Points on a hilly landscape, in no order, each with its height.
From any point a climber steps to the highest of the 2 points nearest to it. It stops when none of these is higher. Distance is the straight distance between rows; heights are no part of it.
<353>: 103, 109, 121, 112, 75, 127, 107, 88, 105, 94, 77, 110, 101, 104, 98, 120, 112, 125, 81, 58, 87, 34  height 727
<420>: 105, 125, 127, 102, 88, 100, 117, 98, 115, 79, 97, 98, 92, 101, 80, 100, 121, 106, 103, 73, 76, 44  height 752
<235>: 177, 132, 95, 95, 81, 103, 171, 82, 101, 102, 71, 123, 73, 78, 99, 80, 105, 100, 85, 126, 71, 128  height 351
<338>: 140, 108, 82, 95, 95, 125, 109, 57, 63, 130, 88, 111, 105, 88, 146, 95, 84, 92, 100, 138, 75, 108  height 460
<247>: 110, 103, 83, 111, 105, 128, 92, 60, 85, 119, 113, 109, 125, 99, 114, 91, 67, 108, 98, 125, 128, 144  height 462
<957>: 133, 127, 76, 102, 108, 81, 152, 87, 78, 78, 92, 132, 70, 71, 99, 69, 113, 72, 112, 140, 87, 120  height 857
<303>: 94, 123, 112, 76, 105, 134, 93, 88, 131, 124, 82, 65, 105, 126, 72, 99, 120, 98, 115, 83, 95, 65  height 574
<613>: 88, 105, 77, 89, 102, 68, 56, 120, 122, 110, 98, 66, 124, 80, 69, 99, 101, 68, 124, 93, 73, 150  height 463
<246>: 81, 125, 116, 111, 102, 86, 131, 107, 91, 56, 113, 114, 83, 107, 75, 104, 130, 111, 116, 77, 90, 35  height 768
<389>: 106, 91, 86, 102, 93, 84, 98, 106, 99, 92, 123, 104, 107, 86, 117, 75, 78, 99, 86, 144, 102, 147  height 236
<239>: 109, 111, 114, 97, 83, 108, 94, 94, 136, 112, 86, 70, 104, 109, 93, 84, 96, 93, 84, 84, 88, 104  height 537
<455>: 108, 80, 88, 118, 140, 115, 142, 60, 58, 87, 128, 151, 95, 64, 120, 117, 84, 131, 98, 108, 129, 163  height 279
<841>: 72, 73, 107, 126, 124, 103, 85, 99, 82, 96, 131, 121, 133, 50, 130, 124, 67, 123, 82, 108, 118, 155  height 327
<13>: 91, 86, 116, 127, 111, 89, 122, 92, 85, 58, 118, 142, 106, 56, 124, 111, 100, 132, 84, 99, 81, 98  height 528
<325>: 110, 93, 74, 117, 131, 82, 129, 85, 45, 80, 126, 134, 100, 47, 136, 100, 95, 96, 122, 139, 87, 136  height 689
<238>: 72, 104, 110, 127, 133, 74, 132, 100, 79, 41, 113, 142, 95, 60, 109, 99, 103, 114, 110, 108, 95, 90  height 504
<441>: 68, 75, 90, 80, 109, 47, 91, 162, 98, 69, 117, 92, 51, 131, 56, 132, 134, 67, 130, 63, 101, 56  height 719
<589>: 93, 126, 98, 85, 93, 77, 83, 105, 84, 118, 94, 91, 112, 108, 115, 51, 116, 85, 120, 156, 86, 109  height 660
<560>: 119, 109, 57, 114, 117, 83, 140, 81, 54, 85, 112, 136, 73, 68, 119, 86, 98, 66, 132, 151, 93, 138  height 775
<290>: 128, 118, 87, 102, 124, 138, 150, 50, 88, 86, 100, 137, 80, 119, 84, 89, 104, 125, 116, 121, 122, 94  height 366
<204>: 81, 93, 93, 109, 76, 105, 40, 109, 113, 127, 99, 81, 133, 101, 92, 90, 68, 87, 89, 89, 119, 112  height 663
<69>: 154, 66, 68, 122, 96, 130, 127, 70, 44, 119, 103, 133, 94, 68, 157, 131, 65, 99, 76, 108, 118, 146  height 220
<43>: 85, 104, 98, 75, 72, 110, 38, 103, 102, 139, 87, 69, 127, 125, 88, 109, 93, 93, 101, 71, 100, 66  height 717
<44>: 161, 82, 73, 123, 79, 125, 122, 66, 79, 115, 87, 111, 99, 67, 151, 106, 75, 93, 69, 108, 90, 134  height 257
<60>: 106, 72, 124, 76, 63, 68, 91, 154, 121, 112, 92, 64, 67, 153, 72, 126, 119, 91, 91, 49, 87, 48  height 106
<57>: 128, 155, 132, 69, 115, 112, 150, 86, 127, 131, 47, 92, 89, 115, 80, 72, 132, 90, 103, 123, 78, 104  height 619
<66>: 67, 72, 107, 98, 86, 77, 65, 131, 113, 89, 124, 75, 116, 131, 96, 103, 91, 108, 96, 104, 115, 95  height 167
<215>: 89, 86, 118, 114, 77, 120, 83, 102, 109, 105, 98, 87, 91, 125, 97, 142, 112, 118, 83, 32, 105, 25  height 715
<741>: 70, 58, 103, 78, 72, 74, 50, 157, 111, 97, 131, 74, 91, 141, 91, 128, 96, 99, 83, 73, 112, 78  height 148
<182>: 132, 126, 117, 105, 72, 166, 103, 95, 149, 127, 38, 82, 102, 103, 111, 97, 94, 86, 58, 64, 102, 79  height 647
<292>: 135, 136, 132, 69, 99, 162, 130, 95, 148, 139, 49, 81, 95, 117, 112, 93, 127, 111, 76, 121, 95, 88  height 702
<32>: 84, 54, 106, 78, 79, 47, 70, 170, 109, 86, 108, 66, 73, 140, 75, 121, 110, 95, 88, 65, 87, 75  height 126
<729>: 78, 84, 93, 118, 109, 89, 73, 112, 92, 94, 134, 106, 125, 73, 117, 97, 65, 111, 92, 133, 110, 139  height 287
<604>: 72, 99, 103, 108, 93, 101, 70, 76, 82, 118, 114, 89, 128, 104, 115, 82, 95, 107, 107, 108, 98, 83  height 575
<467>: 97, 107, 128, 86, 78, 84, 110, 127, 142, 98, 94, 72, 76, 146, 60, 116, 123, 105, 95, 60, 95, 51  height 98
<176>: 119, 110, 84, 117, 127, 113, 145, 56, 76, 86, 109, 137, 93, 85, 87, 90, 89, 116, 116, 112, 111, 123  height 347
<848>: 78, 91, 111, 96, 83, 118, 69, 88, 110, 114, 98, 80, 109, 124, 101, 117, 97, 102, 95, 57, 104, 53  height 748
<499>: 73, 104, 98, 93, 101, 87, 60, 109, 121, 115, 113, 69, 108, 125, 52, 86, 93, 79, 125, 89, 114, 111  height 529
<256>: 106, 98, 107, 90, 78, 87, 82, 119, 145, 118, 78, 62, 115, 100, 69, 84, 100, 85, 93, 82, 96, 133  height 535
<570>: 51, 78, 124, 118, 114, 93, 94, 96, 85, 91, 137, 105, 113, 112, 111, 112, 103, 138, 109, 82, 124, 79  height 82
<947>: 88, 85, 107, 98, 89, 89, 86, 114, 113, 87, 120, 85, 103, 114, 119, 72, 89, 112, 85, 124, 99, 109  height 190
<357>: 75, 82, 89, 102, 73, 100, 9, 115, 95, 129, 94, 83, 127, 115, 97, 120, 77, 91, 90, 74, 123, 84  height 694
<365>: 102, 119, 110, 81, 96, 95, 84, 89, 96, 134, 89, 80, 124, 120, 110, 71, 104, 95, 111, 123, 91, 98  height 620
<362>: 146, 137, 117, 73, 96, 142, 144, 73, 118, 120, 61, 108, 87, 108, 97, 89, 119, 114, 86, 127, 77, 89  height 654
<15>: 74, 144, 95, 98, 114, 69, 112, 96, 105, 81, 97, 94, 92, 92, 82, 66, 133, 60, 138, 123, 111, 94  height 714
<823>: 158, 125, 78, 70, 95, 135, 144, 59, 80, 137, 76, 120, 90, 101, 126, 90, 102, 92, 99, 140, 80, 115  height 406
<801>: 133, 110, 106, 120, 89, 95, 137, 104, 103, 59, 104, 122, 88, 67, 97, 85, 90, 117, 77, 105, 82, 106  height 678
<476>: 96, 97, 130, 115, 89, 102, 112, 86, 88, 76, 112, 110, 97, 110, 120, 95, 105, 141, 82, 99, 100, 54  height 59
<341>: 88, 86, 100, 127, 119, 125, 95, 62, 87, 102, 119, 120, 124, 70, 120, 107, 75, 125, 99, 100, 121, 132  height 370
<567>: 57, 97, 98, 108, 130, 64, 108, 123, 98, 42, 121, 115, 98, 69, 92, 100, 105, 92, 115, 102, 92, 92  height 484
<37>: 61, 101, 83, 82, 108, 61, 59, 139, 122, 95, 97, 80, 116, 102, 50, 101, 109, 65, 126, 90, 103, 128  height 502
<865>: 130, 123, 147, 68, 91, 141, 109, 109, 161, 158, 19, 64, 100, 105, 117, 95, 127, 91, 62, 97, 91, 97  height 786
<134>: 114, 102, 104, 106, 94, 117, 90, 61, 83, 106, 100, 108, 116, 87, 138, 80, 94, 105, 97, 112, 89, 88  height 527
<876>: 118, 70, 83, 131, 107, 124, 97, 82, 52, 119, 121, 133, 120, 59, 156, 125, 60, 108, 91, 123, 112, 162  height 191
<826>: 164, 97, 82, 110, 89, 105, 147, 82, 88, 97, 95, 121, 92, 68, 110, 95, 83, 92, 85, 115, 74, 141  height 309
<565>: 113, 88, 91, 118, 104, 99, 122, 80, 71, 81, 114, 135, 106, 61, 135, 97, 84, 109, 94, 122, 74, 125  height 597
<498>: 80, 113, 111, 104, 106, 67, 113, 139, 115, 62, 117, 99, 68, 126, 62, 104, 135, 91, 124, 79, 104, 51  height 751
<776>: 80, 119, 90, 117, 128, 84, 106, 79, 88, 72, 111, 104, 98, 96, 87, 79, 118, 92, 144, 113, 111, 92  height 737
<658>: 67, 95, 109, 109, 114, 86, 93, 100, 94, 85, 135, 93, 102, 130, 78, 113, 107, 114, 122, 80, 117, 64  height 87
<83>: 128, 111, 98, 105, 94, 70, 127, 104, 96, 73, 98, 109, 92, 72, 109, 70, 110, 91, 102, 132, 74, 125  height 769
<79>: 114, 115, 109, 111, 97, 158, 101, 64, 113, 115, 90, 90, 115, 116, 100, 99, 94, 117, 91, 86, 108, 83  height 411
<511>: 44, 40, 83, 78, 104, 67, 26, 162, 82, 97, 125, 90, 100, 119, 81, 156, 79, 102, 102, 66, 113, 82  height 533
<594>: 95, 92, 91, 113, 85, 129, 60, 88, 113, 109, 111, 89, 133, 99, 110, 92, 60, 104, 87, 109, 126, 130  height 595
<855>: 62, 66, 87, 65, 107, 46, 61, 153, 84, 93, 128, 80, 68, 147, 55, 133, 114, 67, 130, 82, 107, 65  height 643
<664>: 50, 90, 73, 99, 125, 55, 76, 142, 102, 61, 116, 95, 111, 67, 95, 111, 102, 75, 117, 98, 76, 112  height 455
<882>: 120, 64, 79, 111, 123, 120, 129, 67, 46, 121, 128, 153, 113, 81, 139, 121, 72, 128, 102, 127, 140, 172  height 234
<623>: 143, 117, 101, 121, 77, 155, 110, 81, 124, 110, 63, 110, 103, 79, 112, 101, 84, 102, 61, 77, 96, 94  height 583
<67>: 64, 61, 136, 128, 116, 96, 96, 87, 66, 95, 130, 128, 116, 92, 138, 107, 99, 145, 86, 100, 125, 89  height 77
<652>: 76, 101, 101, 73, 98, 37, 92, 155, 115, 91, 86, 75, 60, 125, 51, 114, 143, 65, 119, 61, 93, 70  height 740
<687>: 86, 78, 92, 87, 72, 86, 36, 136, 130, 116, 94, 70, 118, 103, 81, 103, 92, 84, 79, 69, 102, 125  height 605
<764>: 99, 117, 101, 103, 119, 132, 116, 63, 106, 100, 109, 108, 100, 124, 83, 83, 95, 117, 114, 110, 117, 96  height 384
<48>: 28, 65, 87, 84, 119, 61, 45, 174, 91, 74, 134, 98, 113, 101, 102, 138, 78, 111, 101, 90, 99, 97  height 505
<449>: 153, 100, 90, 113, 94, 176, 127, 66, 104, 123, 61, 127, 92, 95, 133, 107, 83, 118, 69, 97, 116, 105  height 509
<147>: 77, 116, 115, 70, 96, 95, 83, 110, 130, 135, 88, 62, 101, 146, 54, 99, 117, 95, 119, 86, 109, 86  height 555
<861>: 129, 126, 124, 92, 78, 152, 88, 97, 163, 150, 26, 62, 113, 109, 124, 92, 100, 73, 70, 89, 105, 101  height 703
<438>: 124, 99, 108, 122, 99, 163, 109, 49, 92, 111, 84, 120, 100, 104, 128, 96, 91, 132, 85, 94, 124, 91  height 450
<685>: 82, 104, 73, 110, 121, 61, 68, 134, 102, 90, 113, 86, 126, 61, 94, 99, 98, 64, 117, 112, 58, 138  height 419
<673>: 112, 142, 124, 74, 110, 124, 121, 76, 129, 136, 64, 68, 97, 115, 80, 79, 125, 95, 113, 108, 93, 81  height 594
<435>: 128, 108, 109, 99, 83, 108, 127, 92, 124, 93, 81, 99, 94, 97, 95, 81, 102, 114, 74, 101, 81, 100  height 601
<555>: 87, 91, 115, 100, 87, 96, 100, 115, 128, 89, 125, 83, 89, 147, 75, 113, 104, 128, 98, 69, 103, 61  height 93
<49>: 66, 110, 93, 96, 108, 52, 100, 147, 120, 64, 100, 72, 73, 120, 58, 87, 142, 64, 135, 84, 116, 83  height 726
<240>: 46, 54, 86, 68, 119, 51, 58, 167, 86, 79, 132, 89, 73, 133, 76, 162, 89, 90, 126, 67, 109, 74  height 572
<157>: 91, 138, 81, 90, 108, 67, 92, 103, 92, 98, 82, 98, 96, 88, 99, 53, 131, 48, 140, 146, 97, 117  height 693
<547>: 176, 125, 78, 69, 96, 109, 162, 87, 93, 138, 66, 108, 77, 97, 114, 89, 118, 82, 91, 141, 72, 137  height 377
<156>: 100, 83, 121, 122, 108, 114, 124, 64, 61, 90, 113, 136, 99, 101, 139, 94, 105, 149, 82, 107, 117, 79  height 67
<309>: 100, 99, 81, 125, 141, 99, 139, 79, 80, 69, 130, 139, 100, 62, 98, 109, 83, 113, 118, 122, 128, 146  height 315

For each start below, name the point where the climber stops.
<60> => <848>
<664> => <957>
<729> => <848>
<44> => <776>
<256> => <848>
<156> => <848>
<876> => <865>
<134> => <776>
